Each row is a point on a landscape with many peaks, with its height.
A climber steps from a point to whichever of its 5 nearest points has the largest rise for the distance, and stops where none of them is higher. Distance is the straight distance between rows; heights are no part of it.
(566) (h 538): [-13  18  -8  -2  33  27  -6  -5 -17 -25  -1 -12]
(87) (h 252): [ 22  -6  -7  -7 -29 -20 -12 -14  26  14 -15   0]
(243) (h 317): [-16  24  -5   4  34  19  -4   6 -33 -13  -4 -13]
(360) (h 364): [-11 -19  -1 -17  42  32  13  -9 -20 -42  39   4]
(660) (h 292): [  7  -8   3   7 -39  -8  15  12  28  41 -14  10]
(362) (h 246): [-10 -28   5  14 -47 -11  39  29  22  44  13  11]
(120) (h 121): [ 12   5  -3  -3 -24  -4 -10  -7  28  20 -23  -2]
(626) (h 515): [-15  -7  -7 -11  40  34   4 -12 -18 -43  26  -3]
(26) (h 342): [ 20 -23  -5  -8 -46 -33   8   5  15  18  -4  21]
(28) (h 563): [  6  10  -3  -2   1   8 -23 -28  28 -14 -13 -14]
(64) (h 160): [-18 -10 -18  -8  49  18  10   5 -42  -8  29 -12]
(460) (h 291): [-14  14   0   9  52 -10   0  22 -52  17   6 -14]
(499) (h 526): [ -7  34   6  10  15  18  -7   7 -10   5 -28  -9]
(462) (h 237): [-13 -25 -14 -18  47  26  18   0 -31 -22  42  -2]
(353) (h 352): [ 12 -20  -1  -3 -45 -20  16  10  20  31  -6  17]
(56) (h 571): [ 19  -1  -8  -6 -16 -15 -26 -29  34  -4  -8 -11]
(365) (h 142): [  9   9  -6  -2  -9   4 -20 -22  28  -3 -20 -11]
(670) (h 116): [ -5  19  21  22 -16  10  13  19  21  38 -27   4]
(8) (h 260): [  1  -9   9  14 -40  -6  26  19  29  48  -7   9]
(117) (h 580): [-10  38  19  19  18  13   2  21 -18  14 -27  -3]
(346) (h 387): [-14  30   1  10  31  13  -3  15 -34   0 -13 -10]
(187) (h 138): [-11 -36   2   8 -50 -17  40  31  13  32  20  16]
(683) (h 229): [-18  10 -13  -3  44  20   0   5 -37 -18  11 -12]
(638) (h 161): [ -3  28  11  14  -1  17  -4   7   9  19 -34  -6]
(218) (h 447): [ 29 -17  -3  -9 -27 -50 -27 -24  16  -9  13   1]
(174) (h 107): [  5  19   3   8 -12  10  -7  -1  20  18 -32  -5]
(304) (h 227): [ -3  26   4   9  -1  17 -11   1   9   9 -32  -7]
(376) (h 242): [-17   3  -6   2  57  -7   3  17 -52  21  18 -20]
(699) (h 351): [-12  35  22  22  31  -2   4  29 -38  16 -20   0]
(305) (h 201): [  3   3   2  -2  10  14 -25 -38  31 -32   6 -15]
(330) (h 148): [  4  19  -3   1  -3  12 -17 -17  20   0 -25 -11]
(718) (h 3): [ -3   6   1  -2  19  24 -19 -32  20 -38   5 -15]
(52) (h 320): [-16   5  -9  -6  37  29  -2 -10 -16 -37  14  -9]
(591) (h 203): [ -5   8  21  24 -27   6  22  22  29  47 -19   5]
(390) (h 357): [-14 -20  -7 -16  45  31  14  -5 -24 -38  38   1]
(418) (h 151): [-10  11  -5  -2  27  30 -10 -18   1 -38   4 -12]
(526) (h 595): [ 24 -11  -6  -8 -21 -33 -28 -29  28  -3   3  -7]
(512) (h 302): [ 27 -18  -3 -11 -36 -47 -17 -16  14   0   5  11]
(546) (h 499): [ 23 -14  -6  -9 -40 -29  -2  -6  21  16  -9  10]
(62) (h 143): [ -1  14  -3   0  13  20 -19 -24  18 -22 -10 -14]
(114) (h 189): [  1  13  13  15 -23   7   8  11  25  37 -28   3]
(515) (h 322): [-15 -15 -12 -15  47  29  13  -4 -29 -32  34  -4]
(545) (h 558): [  7 -25  -2   1 -49 -21  27  19  18  32   2  19]
(204) (h 372): [ -7  27  -2   6   9  20 -13  -7   3  -8 -24 -11]
(712) (h 344): [ 29 -20   4  -9 -36 -56 -21 -14   5 -11  15  13]
(318) (h 195): [  9 -29   1  -5 -54 -31  24  20   5  10   9  31]
(6) (h 353): [-14  23  -1  10  45   1  -1  21 -48   8  -2  -9]
(553) (h 297): [ -9 -34  -2 -21  44  31  23  -3 -23 -30  48  11]
(409) (h 4): [ -8  28  26  25  -6  12   9  21  12  31 -29   1]
(478) (h 211): [-12  -4   6  -9  36  35   1 -18   0 -52  25  -1]
(648) (h 341): [ 16 -12  -3  -1 -43 -17   8   4  24  32 -15  13]
(651) (h 204): [-17  -2 -15  -2  54   2   3  12 -49  12  22 -17]
(383) (h 234): [ 26 -22   5 -12 -46 -55 -10  -3  -1 -12  13  22]
(58) (h 358): [ -8  34  11  14  11  17  -4  14  -9  10 -30  -5]
(245) (h 149): [ 24 -21  14  -7 -43 -60 -17  -4 -11 -22  17  28]
(503) (h 343): [-13  23  -6   3  27  23  -9  -1 -18 -19  -9 -13]
(597) (h 177): [ 24 -23   1 -10 -48 -47  -4   1   6  -4   5  25]
(470) (h 388): [ 15  -4  -1  -3  -4  -9 -32 -39  37 -16   4 -16]
(363) (h 215): [ 18 -28   3 -11 -52 -40  10  11   2   0   6  31]
(379) (h 26): [ -4 -34   1  -3 -55 -25  33  27   1   7  20  32]
(416) (h 604): [ -8  23  -5   1  16  23 -13 -10   0 -17 -18 -15]
(153) (h 207): [-17 -16 -17 -14  50  22  16   4 -35 -14  35  -9]

Two climbers start at each pair of points below. Name the first point that both come to, or write -.
(470) / (120) => -
(304) / (409) => (499)
(376) / (64) => -
(651) / (58) => (117)

For each start below, name the point where the climber stops.
(512) => (526)
(670) => (545)
(174) => (117)
(591) => (545)
(460) => (117)
